Each row is a point on a landscape with many peaks, with its height.
From any point a climber steps to the highest of the 6 points nearest to it. It stops when none of these is higher. Distance is the straight distance between rows; heights are no part of it.
nal (h 390): [134 126 141 127 117 137 170  78 133]
vuzen (h 439): [152 124 136 150 102 116 175  90 117]
tal (h 417): [113 131 136 111 147 154 113 106 167]
vifiv (h 184): [126 134 149  86 133 161 140  76 137]
tuvab (h 316): [169 158 123 161 138 155 175  76 148]
zas (h 502): [ 61 135  97 100 144 146  91 178 124]
penu (h 348): [ 59 100 130  97 110 122  97 163 105]
gat (h 220): [120 126 146  90 121 146 141  81 136]
Budi (h 569): [ 77 119  92  63  99 143  89 145  79]
zukoz (h 572): [103 119 136 111 141 149 107 121 165]
Fot (h 222): [144  77 134 152 134  87 105 192 135]
fuz (h 113): [130  72 150 128  98  79 137 144 106]
Nupa (h 229): [143 132 132 143 151 138 139  99 176]
bosis (h 72): [160  98 143 139 110  81 141 141 110]
gif (h 286): [105  81 146 138 123 102 111 159 134]
pura (h 175): [166 106 127 152 142  91 122 160 149]
Gim (h 110): [143 145 137 112 149 175 156  65 155]
zonid (h 249): [165 131 125 158 142 115 145 111 162]
zode (h 320): [120 142 128 101 163 173 109 100 176]
movof (h 606): [ 57 129  91  78 122 138  95 171  92]
Maz (h 512): [189 183 108 175 122 129 156 103 113]
luk (h 242): [121 140 135  84 148 170 122  82 155]
fova (h 411): [201 171 125 165 139 103 145 138 114]
dozut (h 450): [ 66 151  64  92 146 141 100 186 101]
zavog (h 46): [155 103 132 150 131  94 132 139 142]
vere (h 312): [122 107 151 124 106 113 146  99 122]
Kan (h 359): [182 145 131 158 101  90 159 129  82]
mozaf (h 454): [ 96 141 109  83 149 175  87 124 149]
tam (h 372): [106  72 131 157 139 106  98 206 137]
beruv (h 413): [ 82 114 131  94 119 142 102 134 135]
ras (h 258): [153 144 127 140 134 150 170  72 148]
zolut (h 302): [133 101 130 152 144 116 111 145 165]
Duti (h 395): [101 129 131  82 137 156  99 110 143]
ruti (h 328): [142 136 140 131 108 154 182  61 111]
num (h 426): [172 160 117 172  90 145 177  82  87]
mapok (h 449): [203 183 124 164 153 106 140 144 126]
suseb (h 323): [189 161 117 167 149 114 148 124 142]
Fuvar (h 244): [118 117 147 108 124 133 137  98 145]
rel (h 322): [ 71  99 140  84  95 118 103 144 103]
Vakam (h 423): [183 180 134 174  87 121 156 124  60]
guvin (h 466): [195 204 142 174 116 134 134 136  84]
laka (h 216): [130 140 154  91 114 162 169  52 108]
sanu (h 82): [131  85 147 137 108  91 131 142 126]
Povab (h 479): [ 79 137 109  93 143 157  88 148 141]
nelu (h 326): [ 82  89 148 115 111 109 107 151 123]
peman (h 570): [104  94 147 116 115 115 123 128 132]
ronek (h 518): [ 73 137  85  79 134 152  87 158 106]
tobip (h 453): [ 75 130  64  76 127 150  93 164  85]
rabud (h 246): [175 126 138 149 114  78 152 135 101]
besod (h 194): [162  99 122 154 148  90 108 182 145]
mal (h 195): [116  66 145 131 106  84 114 168 115]
losu (h 308): [132 126 140 125 130 137 154  84 154]
Nulu (h 373): [112  88 133 148 137 113 106 169 150]
zoso (h 225): [136 125 139 133 139 142 147  94 160]
ref (h 397): [ 61  96 135 123 124 114  96 186 115]
nedo (h 353): [100  93 156 100 102 114 126 119 114]
Des (h 332): [101 130 131  60 115 150 104 100 116]
pid (h 471): [ 73 127 113 127 154 147  88 173 153]
kez (h 591): [198 199 115 180 142 127 144 123 122]
Vit (h 470): [ 58 113 101  79 101 130  95 171  86]
pidi (h 557): [172 157 116 162 156 134 156  98 168]
katu (h 446): [170 151 126 162 118 132 172  83 121]
pere (h 445): [ 94 134 126 108 156 160  97 132 170]
dasuf (h 274): [175 136 120 163 156 103 133 132 166]
fules (h 221): [120 106 142 126 125 119 129 113 152]
Moza (h 424): [ 88 105 134 115 130 134 102 145 144]
sedu (h 463): [185 177 122 171  96 132 165 100  78]
mor (h 480): [ 57 141  99 117 159 141  94 197 129]
Zilu (h 196): [148 143 140 118 137 173 172  56 136]
mil (h 311): [ 65  82 149 109 100 103 101 171  98]
pato (h 235): [179 136 125 160 131  99 151 126 125]
did (h 477): [207 218 137 178 153 137 134 149 113]
dusal (h 197): [180 130 123 161 148  94 129 143 146]
vabu (h 437): [ 67 102 131 135 141 127  96 188 131]
Firu (h 465): [172 155 122 170 105 131 176  85 102]

Call two points neighbours if one is among the 6 nearest of the other. Go from one point of each pair to the other, from neighbour to neighbour, staying as high as possible. Name the lowest point that can't be avoided.
pidi / peman: vere
pidi / kez: suseb
zukoz / movof: mozaf
peman / zukoz: Moza

For each start below, name the point where the climber stops.
luk: zukoz
Kan: kez
Des: zukoz
Gim: kez
vifiv: kez
Zilu: kez
